Points, in no order, along strands that fork and pass close to each other.
(in the rows, 128 means zero)
Two points are linked if the straight distance between their rows is under 119. Some points are linked to none.
Ritir: [ 98 168 137 147 164 121 125 139 129 107 134 137 155 132 121 152 127 114
 146 123 170 139  86 129 102  95]
mumo: [114 129  94  91 128 158 148  77 100 175 115  72  57 136 178  93 154 158
 159  84 113  94 156  92 170  97]
pon: [124 214 101 174 153 144  81 152 170 133 127 130 130 112 152 148 158 181
 102 146 133 131  99 130  94  90]
vemaz: [129 119 118 108 105  77 134 131 133 132 104 110 119 152 155  92 134 173
  99 122 133  97 189 161 146 108]
mefu: [133  77 128  98 148 142 171 142  93  94 110  98 160 134 198 125 112 146
 165 116 139 144  98 107 130 105]
Ziki: [133 163 126 183 121 134 106 130 145 142 116 154 106 106  67 133 170 129
  95 150 103 131 151 142 110 135]
zul: [143  95 159 132 110 104 155 176 177 143 147 151 145 135 165 116  80 135
 112 136  88 154 138 125 138 177]
Zeren: [172  66 153 161 110 169 160 126  70 155  91 116 142  87 123 143 150 148
 192 115 129 159  88  81 123 159]
falo: [124 129 113 137 144 122 131 138 111 120 110 157  98 124 126 178 104 123
 128 149  89 127 189 186 173 122]
tus: [ 98 146  90 142 101  83  79 152 141 143 161 175 153 141  97 168 126 116
 105 107 107 140  93 175 112 131]
lugi: [131 140  86 155 169 144 126 129 131 183 108  88 133  97 220  84 128 182
 147 139 159 108 127 115 125  98]
rul: [148 147 124  82 120  96  89  89 125  74 153 103  82 112 135 151 163 143
  80 150 160 117  98 109 128  75]
gigo: [138  73 171  91 116  87 139 140 114  85 169 145 143 133 125 123  76 103
  88 151 119 156  91  88 167 147]
muve: [122 123 139 144 172 120 124 146  96 159 113 180 177  76 127 164 127 101
 121 168 138 108  84 114 111 120]
Busun: [ 85 127 115 147 159 138 129 154 166 200 119 151 145 133 110  97  83  87
 153 112 126 117 132 136 112 156]
monuf: [122 123 118  71  82 127 146 107 105 123 181 118  65 145 178 165 111 168
 134 119  91 105 147 100 197 114]
Muv: [144 149 152 150 127 175 163 180 161  98 120 159 138 158  84 176 134 141
 134  92  73 136 149 141  99 131]
Bosaz: [159 110 152 165 124 154 161 124  93 125 138 128 127  83 150 153 134 171
 167 127 158 171  72  79 138 133]
renub: [121 171 136 120 163 154 128 143 182 112 136 110 159 155 155 164 105  90
 168 152 132 153 144 176 110 129]
lutu: [154 112 122 174 150 163 127 113 123 183  79 152  91  84  80 114 143 119
 137 163  89 110 184 142 118 177]
Lub: [143 122  86 148 122 130 113 150 171 185 115 112 156 113 220  78 112 191
 128 134 137  96 118 118 104 134]
kuli: [136 145 128 123 116  40  89 126 151 106 127 121 123 151 105 133 128  91
  93 131  77 122 180 219 161 113]
Gama: [124 144 169 143 164 153 149 130 204 121 141 120 133 147 144  94 102  71
 125 142 153 159 123  96  86 137]
Zev: [165 116 124 136 124 140 153  95  75 113  81 112 110 121  78 136 175 133
 137 127 136  90 187 157 151 115]
miko: [134 164  91 148 134 124 102 122  84 133  86 111 130  97 122 159 188 161
 120 138 154  90 161 189 124  84]
losis: [185  91 165 147 149 157 177 134  97  94 126 126 139  93 157 154 128 148
 130 154 105 184  68  68 123 130]
Lif: [184  59 147  61 108 128 151 105  94  58 126  88 113 118 152 160 145 133
 101 153 115 109  97 104 129  98]
nukuf: [156 124 164 128  97  73  78 112 128  96 159 157 178 108  93 157 176  97
  99 173 113 152 110 163 108 139]
garif: [163 107 159 113 104 120 165 192 172  85  97 117 175 177 135  95 137 130
 106  96  82 122 144 136  84 114]
bif: [144 119 151 111 119  64  99  66 138 100 150 111 122 124  84 118 159  35
  95 171 102 150 137 161 134 139]
muzi: [164 102 130 139 171 139 136 116 106 125  94 135  72 100 160 177 127 142
 106 160  44 109 170 119 159 112]
puzi: [136 103 151 156 133 178 171 177 131 150 128 168 129 117 111 113  96 148
 146  98  85 150 112  97 126 163]
dar: [ 76 125 151 123 165 103 116 119 143 134 177 142 120 123 134 131  72  50
 129 152 160 160  75  95 154 127]
par: [125  97 148 114  83 114 190 133 135 147 146 128 124 183 189  75  98 162
 138 125  86 124 174  94 171 169]
nop: [123 120 110 139 146 146  86 130 100 168 117 159 185  83 168 158 142 135
 117 162 150  97  70 119  71 133]
Sig: [151 162 116 119 112 128 147 113 126 153 137 101  91 136 201 122 152 184
 115 135  76 127 212 125 185 135]
sel: [150  73 114 105  97  74 116 176 149 139 116 162 185 145 145 131 112 134
  88 117  99 120 100 155 104 181]
Mumiz: [ 79 130 102 170 151 104  92 130 160 206 122 169 162 135  96 110 121  64
 105 103 103 126 108 129  82 176]
deti: [152  95  97 103  70  98 112 143 149 139  97 102 165 176 124  87 141 152
 127  82 145  93 156 183 103 156]
potub: [154 127 149 132 155 109 139 157 109  55 110 171 127 122  96 189 143 146
  80 146  97 125 116 130 117  81]
tato: [114 149 120 129 149 156 125 158 189 135 122 134 148 154 157 163 112 116
 161 112  98 117 156 183 105 142]
Molu: [171 107 163 117  88  98 112 139 127 103 123 146 190 126  90 141 169 114
  89 151 116 136 102 129  81 158]
pideg: [154 134 129 135 127 142 117 138 159 137 128 163 132 101 147 196 118 138
 128 165  97 148 125 162 118 179]
losib: [131 146 120  70 150 174 142  78 119  88  99  79  66 133 104 142 180  97
 129 123 136  98 156 134 114  80]
Nek: [154 172 141 117  74 132 127 138 169  55 148  76 154 189 146 116 159 179
 115 117 134 135 142 135 116  94]
fim: [108 118 112 152 136 175 128 130  75 171  82 184 135 105  47 133 175 111
 146  94 132  92 133 114  70 129]
Zigon: [ 69 174 129 145 139 117 121 115 163 151 140 126 123 134  82 103 115  38
 164 125 124 125 163 196 140 122]
Vazez: [129 136 130 102 139 120 113  80 130  97 106  98  79 142  90 109 187  95
  81 135 141 103 146 122  94  83]
Dofi: [131 185 136 174 146 113 101 129 195 164 121  95 119 140 111  59 178 111
  94 121 121 132 147 137  72 103]
Kol: [149 101  88 115  93 110  97 161 138 113  84 115 188 165 149 142 129 144
  84 115  95 116 113 152  84 164]
dafu: [ 96 117 140 131 151  84 104 111 145 143 150 143 103 125 139 106  60  73
  98 170 121 136 136 125 162 132]
fezo: [100  81 148 117 151 112 158 127 117 148 134 120 148 139 104  69  75  62
 153  99 186 138 130 107 140 143]
Rava: [132  80 143 130 101 166 191 139  85 135 142 119  85 137 158  95 114 170
 178 102  86 167  97  30 189 120]
voma: [ 89  99 139 101 165 143 139 113  64 138 118 161  84 123  63 109  96  70
  93 129 119  81 104  88 121  83]
Sodu: [131  90 100 123 123 161 105 109 103 179  84 165 190 116 124 121 169 103
 124 120 137 123 105  90  66 189]
Viniv: [101 149 116 145 101  78  77 150 147 135 149 167 124 129  98 161 111 121
 116 132 116 135 128 188 153 152]
tabaz: [159 118 154 124 127  56 116 132 150  92 156  90 159 175 111  84 154  64
  77 118 113 146 116 144  97 102]
Nad: [ 88 186 125 148 147 135 104 101 180 168 121 125 133 118 103 125 128  49
 173 152 148 133 149 180 123 157]
dal: [140  55 120 128 128 107 175 193  68 144  96 165 152  86 133 124 113 183
 129 110 122 109  70  98 131 145]
lik: [106 142 105 128 161 120 116  84  72 142 101  98 128 111 114 118 167 126
 138 136 208  86 119 133 124  87]
Bemen: [ 83 170 117 108 108 121 101 117  84  98 161 141  53 130  87 142 115 162
  94 124 117 116 150 121 189  73]
gake: [104  69 109 146 128 117 171 165  71 163 128 161 120 100 156 102  91 185
 156 108 147 126  94  93 158 107]
Fegod: [107 170  77 159 124 170  88 143 169 145 113 146 133 129 146 156 152 180
 116 105 136 139  95 125  96 155]
Vef: [136 166  76 136 115 111  73 136 190 121 126  64 185 158 140 125 152  98
 125 153 116  81 133 187  88 105]
tata: [161 114 116 131 109 129 146 105 108 170 104  80 112 112 231 116 153 183
 165 131  80 118 177 122 176 119]
Rubot: [132 101 160 167 110 175 199 167 119 161 132 148 106 132 134  73 110 187
 166 106  93 163 106  56 137 130]
sisi: [127 194 103 119 122 144 121 132 163 110 159  87 124 135 199 142 137 201
 121 140 121 148 148 117 154 106]
Kabaz: [108 156 128  47 149 142 128  97 184 118 170  80 110 161 198 129 101  99
 150 128 137 111 106 109 135 105]
dudo: [139 151 117 155 158 171 125 115 143 153 104  77 105 116 215 113 153 164
 146 127 110 124 129  89 124  87]
muten: [103 125 128 134 133 154 180 172 130 126 146 145 138 160 183 122  94 195
 175  87 111 133 120 102 151 115]
totom: [118  76 110  76 131  95 135 113  70 125 140 129  96 112 164 136  88 148
 135 123 147 112  98 104 184  97]
fomo: [148 100 105  86 129 125 140  80 113 150 112  92  76 139 193  81 146 145
 128 120 114  84 171  93 147 116]
dab: [176  89 115  99 104 128 136  98 110 121 113  81  96 124 223 108 149 178
 117 144  87 104 143 101 153 112]
tul: [130 156 156 150 133 170 128 105 134 134 135 145  75 128  72  75  96  81
 116 155  87 155 183 136 150 181]
Tig: [122  91 142 114 140 114 141 120 100 114 151 137 118 104 187 157  76 149
 155 144 137 152 111 112 190 129]
vaguk: [ 96 182 122  80 164 168 120 104 166 118 150 103  56 134 165 141 134 101
 144 130 115  94 123 106 124  78]
Dap: [132  73 136 108 142 118 141  95  69 140 106 130  75 112  78  90 112  87
  79 135 132  86 120  91 136 114]
sizi: [101 114 130 136 119 128 128 133 139 159 172 150 150 104 150 154  68 134
 183 137 178 158  95 148 167 191]
kodim: [128 165 145 154 146 172 156 110 171 145 129 104  92 134 127  79 141 123
 117 134 126 140 176  97 115 155]
fide: [110 167 113 142 120 104 108 119  64 106 142 129  93 100  88 163 136 182
 109 129 160 123 140 147 188  97]
rafuv: [115 135 105 103 142 176 132  85 122 148 128  73  86 134 190 133 147 129
 182  91 145 125 174 104 158  98]
Pez: [108 132 154 153 129 158 147 133 130 139 166 140 117 116 105 125  69 110
 168 133 146 157 134 120 165 169]
Mil: [108 138 119 133 104 159 149 133 111 120 131 116 110 136  86 164 126 143
 196  95 131 130 192 186 169 141]
Zelu: [170 120 157 101 101  66  80  75 126  81 152 107 143 116 110 146 148  76
  93 184 143 159 114 133 127 137]
Tem: [101 172 103 154 150 163 114 168 194 129 113 151 154 169 167 143 112 160
 123  87 121 131  88 112  70 129]
fufuv: [149 103 150 118  68 123 157 164 175 138 165 154 137 167 160 111  87 172
 159 107  88 148 167 127 151 193]
kud: [107  89 128 159 164 103 157 162 102 140 116 171 118 119 170 101  83 148
 101 138 115 133  84  74 150  98]
Vor: [159 112 111 133 132 143 130 155 162 148 108 122 173 113 207 116 113 169
 124 148 115 103 108 126  96 131]
pusu: [130 126 108 102  77 121 135 152 127 122 133 130 148 147 162 180 125 193
 183  84 124 103 167 193 166 146]
lav: [130 128 151 153 154 153 160 176 149 107 108 164 142 131 121 148 122 131
 119 120 103 145 101 109  84 129]
nure: [144  67 143 119 169 135 199 169  96 128  96 132 157 100 167 121 105 110
 154 121 109 141  98  90 136 140]
gilu: [121  88 142 106  80 164 158 111  57 134 144 128  64 123 117 108 108 173
 148  95  98 127 103  68 185 101]
nifad: [103 135 141 141 144  78 112 177 131 124 166 178 185 114 114 182  87 112
 123 119 135 155  46 126 124 143]
reze: [154 108 149  96  95 145 175 201 174  71 114 111 196 188 133 145 130 137
 134  78  98 130 131 143  91 138]
mapen: [120 122 118 105  96 166 141 110  58 136 152 112  59 128 130 159 119 172
 150  87  96 110 144  90 200  81]
ruk: [ 98 149 114 120 110 195  81  85 115 148 134 129 193 104 105 126 171 108
 181 131 195 116  99 123  69 141]
mog: [152 109 155 150 103 120 146 164 102  89 158 184 139  98 111 187 117 177
 102 152 118 161  66 103 134 141]
fofoz: [212  60 151 133 159 165 160  93  95 142  79  97 100  96 148 124 158 110
 131 148  85 137 166 109 133 153]
vukog: [142 125 137 127 137  98 144 183 116  72  93 153 130 154 105 165 147 145
  91 125  95  99 149 161 104  74]
sedo: [135 156 136 167 126 111  97  98 111 146 128 145 129  87  77 131 159 112
 112 178 161 131 134 129 124 138]
Fise: [141 121 170 111 177 119 131 116 134  79 149 133 148 125 139 163 121  76
  95 163 131 146  74  83  96 105]
vel: [172  66 150 141 134 160 178  93  93 145 113 123  89 101 122  92 135 121
 148 132 105 148 143  77 145 166]
kita: [126 124 113 168 107 187 138 106  78 152 102 156 114  99  39 117 181 134
 147  99 145 102 141 120  90 158]
Zikun: [156 180  62 125  78 142  83 132 140 104 122  66 152 130 126 134 167 204
 118 135 137  90 150 166 102 115]
Gato: [146 141 164 147 168 183 171 119 183 125 130 116 110 151 157 102 132 110
 137 137 107 164 158  80 106 141]
zorag: [116 150 178 125 112 174 136 117 126 138 154 133  79 166  87  81  65  84
 113 119  75 152 182 114 166 159]
tupu: [107 179 143 205 150 154 125 156 151 146 111 162  97 121  65 118 136 131
  96 143  96 129 133 118  89 103]
Rana: [ 99 113 121 128 131 103 137 170 141 157 117 144 176 153 109  93 111 124
 121  73 169 120  95 122  93 115]
bakep: [131 100 138 110  99  53 123 145 148 120 182 117 170 171  94 115 114  80
 130  88 146 159  89 176 109 140]
Besa: [ 87 143 125 169 113 110 102 176 130 138 142 180 143 147  49 133 100 113
 100  90 104 133  85 131 110 124]
lazo: [123 112 118 126 113 106 125 132 120 132 162 134 123  90 169 154  90 170
 153 151 161 167 103 142 187 159]
toba: [129 116 170 107 140  91 129 123 145  79 166 114 123 181  92  93 133  72
  78 114 131 142  82  78 103  98]
fub: [127  83 108 106 133  93 143 121  35 117 111 143 112 104 119 158 115 151
 141 120 175 106 109 131 184 111]
Nura: [116 118 122 133 131 181 147 153 139 162 108 150 137 140 118 159 127 113
 170  90 118 126 163 167 100 161]
puf: [137 153 127 168 154 160 115  92 142 201  92 151 113  81 102 106 159  90
 150 174 119 114 174 146  89 177]
vetez: [152 137 137 106  97 101 100  92 169 131 145  76 151 148 145  84 125  87
 126 148 153 158 149 155 134 165]
nerat: [158  74 149 124 121 172 169 139  72 134  97 148 185  79 119 157 175 124
 169  98 124 128  82  84  84 164]
Fupe: [126 138 134 103 122 135 107 112 102 114 109 136 172 122  91 163 168  85
 170 143 146 102 137 180  96 131]
Nife: [145 134 103 128 118 153 124 120  81 115  88 128 143 108  86 169 192 140
 152 126 145  89 145 171  95 102]
zotuv: [157  99 141 118 125 125 135 155 172 137 129 135 170 134 195 110  92 145
 119 150 126 141 120 128 111 160]
Zariz: [102 130 120 156 193 101 125 122 101 130 122 158 117  94 168 132 106 144
 102 160 147 127  74  73 135  88]
peri: [110 145 104  71 132 124 104  83 132 125 163  79 113 109 208 130  95 128
 157 147 170 141 144 136 175 146]
rofe: [ 87 151  82 127 115 135  94 126 134 161 130 133 152 119 154 144 107 167
 166 104 188 111 106 171 124 147]
duba: [122 126 108 127 100  94 123 113  51 100 143 134 118 119  68 169 138 161
 134 126 189 120 124 166 183 103]
vit: [128 110 138 143 162  88 114 133 128 158 118 152 107 109 129 104  94 102
  86 181 117 122 144 127 147 146]
pifur: [107 168 124 141 127 134  94 150 199 126 148 136 177 162 140 156 115 113
 132 117 128 147  72 138  82 151]
zila: [160  86 141  60  89  97 122 103  92  58 132 114  94 132 114 146 147 148
  92 127 143  97 102 109 127  90]
von: [ 79 147 112 156 117 153 154 155 149 194 149 136 110 145 133  63  99 194
 162  78 157 118 152 109 154 141]
sito: [ 97 157 111 163 135 171 114 133  98 151 140 182 136 101  83 186 119 139
 170 106 163 144  72 121 112 149]
kosod: [132 122 134 145 185 123 137 125  81 124 119 155 133  86 158 170 129 136
 132 138 147 117  72 100 142  78]
vin: [101 133 157 154 129  58 108 165 130 117 173 164 152 120 105 136  78 116
 104 142 133 151  68 137 151 122]
nika: [102 158  96 166 152 137 125 116 101 151 112 128 116  97 131 103 153 163
 120 112 194 106 111 105 115  87]
nakop: [ 85 184  80 116 110 130  75 130 183 160 143 106 158 145 145 136 113 114
 169 103 164 130 130 192 128 163]
Kibeg: [140 160 129 156 112 105 109 128 170 123 145  99 140 126 150  93 140 158
 101 128 173 142 110 120 112 126]
mok: [143  78 133 131 144 146 182 187  87 137  92 169 172  83 136 137 139 143
 147 103 113 137  45  70 105 141]
lipo: [124 132 103 157  92 191 150 122 117 171 104 137 106 139  49 118 151 149
 164  67 142 120 160 134 116 172]
Somu: [152 108 131  87 124  55  89  90 137  93 136 119  95 148  83 137 136  62
  86 161  90 119 181 179 148 115]
Balus: [151 132 132 131 150 122 150 165 137  92  78 142 138 169 153 153 152 162
  97 119  72 105 177 150 102  78]
ler: [112 136  92 126 100  45  70 134 139 133 136 141 119 124 119 143 124 138
 109 140 116 114 157 227 162 142]
liluk: [129 183 136 153 127 145 125 115 197 121 126  84 107 159 102  76 167 113
 113 119 131 132 177 123  88 113]
Nelig: [169 110 152 131 122  80 135 156 154 111 116 114 147 169  99  76 156 106
  83 113 105 128 134 143  90 112]
kozul: [101 126 128 126 144 132 161 124 132 152 137 143  99 156 160 108  86 127
 129 114 119 113 161 109 164 111]
Sekam: [121 110 125 138 128 129 115 142 103 160  81 184 165 137  56 131 172  99
 114 104 108 101 118 125  80 132]
navuk: [149 197 115 138 104 122 114 120 133 112 160  97 111  92 114 124 168 194
 110 138 184 160 122 110 135 138]
datam: [178  85 173 104 116 102 125 139  80  81 129 144 205  99 119 151 169 107
 100 167 141 139  93 105  93 132]
tezuf: [125  98 167 100 161 101 152 139  98  69 155 143 156 118 126 160  86  70
 114 147 145 171  76  72 136 137]
Toz: [131 163 129 184 154  99 100 126 193 168 130 127 112 125 133  55 148 110
  85 147 107 145 138 120  91 147]
fuga: [ 93 108 141 132 119 141 170 157 145 166 143 134 137 155 112  47  71 128
 161  85 161 135 138 104 143 151]
Gimig: [115 131 100 139 113 177 140 143 147 135  97 153 147 143  87 154 165 135
 150  81 133 129 129 146  87 171]
Relo: [151 113 133 141 157 103 127 134 127 112 103 153  93 130 138 171 119 139
  86 165  54 115 184 169 158 106]
kagu: [153 116 105 118  69  98 115 143 129 129  89  99 157 162 131  78 164 191
 112 105 148  77 171 171 125 114]
lekiz: [130 163 116 132  98  74  96 110 149 125 104 102 145 146  82 103 190  99
 122 119 129 107 164 197 104 109]
Fet: [128 131 117 125 113 139 150 106  87 101 115 110  89 143  59 144 159 133
 152  97 133 117 199 185 165 113]
Gesos: [ 67 140 137 127 157 116 136 136 100 112 123 128 116 161  56 120  88  57
 122 115 112 121 139 155 154  81]
reder: [ 79 160 117 149 106  86  99 110 142 146 128 128 151 143  59 112 142  66
 149 107 122 116 146 206 129 121]
geluz: [ 91 157 116  81 125 135 137  97 152 123 191  97 104 152 192 137  98 130
 170 126 151 146 139 108 176 143]
nus: [109 145 141 148 128  73  86 125 121 100 180 150 105 104 120 137 100 143
  80 160 151 165  84 107 174 107]
Matiz: [ 95 167  87 153 175 109 114 136 133 181 122 110 122  93 221 102 107 171
 129 135 164 111 104 122 149  84]
kamad: [150 107 165 109 167 158 150  93 108  84 142 141 116 100 170 178 134 123
 119 176 121 166  52  64 124 109]
Moru: [148 125 117 145 153 178 144 117 122 140 104  79 123 117 171 132 147 125
 186 107 144 125 134 133 121  87]
Der: [167  49 141 115 109 134 180 112  99 147 114 115 110 116 181  82 119 156
 159 124 120 134 136  87 164 153]
ven: [108 147 154 119 160 190 146 100 114  74 139 126  97 137  62 157 135  73
 141 116 146 142 109  87 117 107]
zapi: [121 164 130 113 124  98  93 107 143  81 168 115  82 109 142 129 135 166
  60 158 146 146  90  87 136  93]
fol: [185  64 156  87 135 125 164 119  78  71 102 117 166 112 137 156 137 116
 113 163 117 139 107 116 119 130]
resum: [122 144 121 134 124  70  95 122 163 152 157  87 148 141 149  64 129 119
 136 108 164 136 130 156 111 121]
Duku: [141 118  96 122  99 158 129 135 116 149 116 111 125 129 144 190 126 161
 207  87 134 114 184 196 160 156]
nelef: [126 114 167  61 107 111 130 117 168  75 171 116  88 174 119 120 114 103
  97 118 120 132 107  86 122 112]
vavog: [120 127 147  98 161 193 146  77 123  89 123  96  89 130 106 143 159  80
 153 121 147 121 118  92  98 107]
Kemel: [ 77 125 146 132 143 102 118 122  74 119 106 150 115 145  35  93  96  46
  79 126 119 114 119 123 149  80]
nupul: [103 169 125 138 176 153 121 107 148 120 132 129  62 123 126 137 139 129
  93 142 126 118 133  90 129  69]
Foga: [138 174 107 120 114  95 104  99 138  96 105  68 106 139  86 101 187 116
  94 144 137 116 180 166 113  88]
tezer: [129 162  64 137 101 145  87 135 165 134 113  52 171 132 124  99 159 161
 121 132 147  75 142 150  77 106]
fevol: [148 153 144 113 112 145 154 173 160  70 129 138 149 181 108 176 134 152
 154  89 109 142 148 159 108 113]
zize: [148  73 142 111  97  71 103 135 111 166 129 162 181 105 114 128 112 104
 104 145 116 134 106 141 114 214]
lakur: [162 138 120  75 100 128  97  95 182 103 137  49 128 141 158  90 140 103
 108 172 148 135 167 142 127 151]
sova: [106 131 133 124 134 115 132 137 129 123 115 160 109 143  78 148  84 101
 131 125 104 116 187 179 171 111]
Nunir: [106 142 123 175 149 116  84 117 175 199 121 154 137 127  81  82 165  68
 106 130 107 127 117 126  67 161]
Bil: [112 187 143 178 162 149 124 133 159 124 133 142  76 113 120  99 135 150
  75 143 102 155 139  85 113  88]
mas: [ 93 178 144 138 133 134 150 148 132  73 179 151 102 163 150 191  95 170
 158 108 128 146 127 109 175  99]
zifi: [164 113 136 159  97 131 120 135 118 133 145 165 145  83 121 143 139 187
 122 151 156 160  71 104 115 168]
keto: [100 139 166  77 146 129 121 124 167  88 190 145  91 159 142 155  75  94
 111 141  99 148 109  99 160 107]
Nen: [ 90 119 113 105 173 130 128  84  66 121 112 104 135 117 129 143 135  64
 166 135 209  89 105 129 124  85]
tuv: [151  75 141  99 101 116 169 113 129 152 143 113 140 148 202  73 105 180
 156 125 129 140 163 100 169 163]
Labi: [ 92 126 112 157 100 128 125 156 108 156 110 172 146 145  25 106 124 100
 115  81 102 130 114 137  98 146]
sebe: [ 89 166  97 157 157 104  86 141 137 164 141 126 142  95 169 139 105 152
 137 149 189 126  87 141 145 118]
Ribo: [132 165 128 138 144 145 115  84 143 175 111 111 117  80 103 106 155  74
 169 171 145 134 185 171 135 176]
dogi: [161 179  91 134 101 130  94 129 111 115 105  94 124 104 137 153 181 206
 109 149 135 100 150 185 114 109]
Ledu: [100 135 133 114 137 107  94 160 164 126 152 157 203 141 147 170 105 104
 133 116 142 146  52 150 100 158]
zisi: [150 135  80 137  82 199  94 119 158 128 143  96 182 130 158 149 152 157
 140 130 138 130 106 120  82 185]
Sug: [151 121  94  99  83 129 104 150 163 110  97 105 182 178 118 139 144 134
 127  96 116  97 158 193  92 147]
komu: [ 91 132 151 127 181 132 123 109 158 137 144 119 131 132 164  95  85  69
 131 147 184 149  84  74 112 109]
zedez: [150  90 176 129 111 107 164 162 152 118 168 160 134 137 138  88  70 144
 100 146  96 171 113  79 169 168]
zun: [143 184 122 130  95 131  94  93 120 125 138 119 142  90  89 132 185 151
 127 160 179 148 133 145 113 156]
fitut: [154 139 121 129 125 100 139 145 146 117  95 127 122 167 167 106 146 186
  88 118  77 100 190 145 138 102]
vivir: [118 131 174 128 121 176 157 125 150 108 172 134  98 156 106 117  81 104
 154 119 121 179 144 102 166 161]
ludem: [135 142 165 141 131 153 147 119 127  69 130 143  99 143  60 128 142 103
 107 131 129 144 137 108 108 112]
ruz: [135 108 133 104 134 138 137 109 102 124 102 102 184 131 123 145 134  77
 173 143 166 111 144 177 109 129]
Kazo: [136  81 123 108 173 109 125 112 105 142  96 140  82 111 125 120 114  87
  76 166  91  93 131 109 141 115]
dus: [131 143 126  74  83 126 137 104 134 112 163 106  80 148 157 158 128 152
 122 134  94 119 200 134 188 147]
puze: [150 119 148 146 128 127 139 134  81  56 134 160 109 119 109 191 136 160
 108 142 113 148 104 112 139 105]
Melev: [ 98 148  76 151 108 159 135 148 156 182 123 147 107 143 151  88 135 206
 138  61 145 125 137 119 113 152]
modak: [148  91 135 101 108 135 159 135 114 109 118 109 172 141 139 127 117 127
 159 101 171 132 116 136 116 133]
ket: [ 87  80 130  82 168 113 148 108  84 130 127 117 136 129 103 111 103  50
 150 113 194 120 109 100 143 118]
tafo: [100 160  98 112 124 105  92 120 171 152 161  85 149 119 171 124 100 120
 156 140 167 136 155 188 172 158]
nifeg: [112 131 108 174 144 127 136 137  71 170 125 141  96  91 137  87 115 188
 147 105 168 125 111  98 149  99]
Famo: [122 107 123 137  80 106  86 136  96 152 136 200 167 104  77 167 135 120
 105 136 119 145  97 120 120 203]
funo: [139 135 134 101 123 130 126  89 116  90 146 113 111 128 130 167 116 103
 146 157 158 144 151 154 149 136]
Pozos: [108 174 121 126 155 132  98 129 195 104 112  81 166 167 133 116 127  69
 154 131 127 112 154 190  87  91]
tarin: [182 107 124 136 163 168 132  96 110 142  77 110  88  91 160 160 156 120
 121 166  73 119 178 132 127 126]
nuduk: [148 121 161 164 134 184 145 114 106 177 122 151  94  94  66  85 105  93
 135 158  96 148 173 132 147 197]

A fork is a point with three links, a tip a point with one. Leave the first point through the second and follow the links. Name the first fork or tip that comes.
renub, Pozos | Nife
vivir, zorag | ludem
nupul, vaguk | lugi
sizi, lazo | Bemen
Sug, deti | Bosaz
nika, lik | Melev
vit, Kazo | zul
Kabaz, vaguk | lakur
Gama, Gato | Busun

Follow the links from the first point to the second, and from the first to the third. Name the last point that the two ways share.
muve, von, mok | gake
Zikun, pusu, nifeg | Nife
Fupe, gigo, nika | mok
potub, gake, gigo | Bosaz
nop, Nen, Fupe | gake
kud, Kol, tuv | Bosaz
Sig, losis, tafo | lugi
Vef, ruz, Duku | Nife
par, kamad, tupu | zul

Name the points in between on the shortest way along the links from the first point to the second, in order.
monuf, nelef | mapen gilu Rava Rubot puzi lav Muv fevol reze garif Nelig tabaz toba
kita, datam | fim Sekam Labi Besa tus Viniv ler kuli Somu bif Zelu nukuf Molu
Lub, tuv | Vor zotuv zul fufuv par
vin, nukuf | nus zapi rul zila Lif fol datam Molu
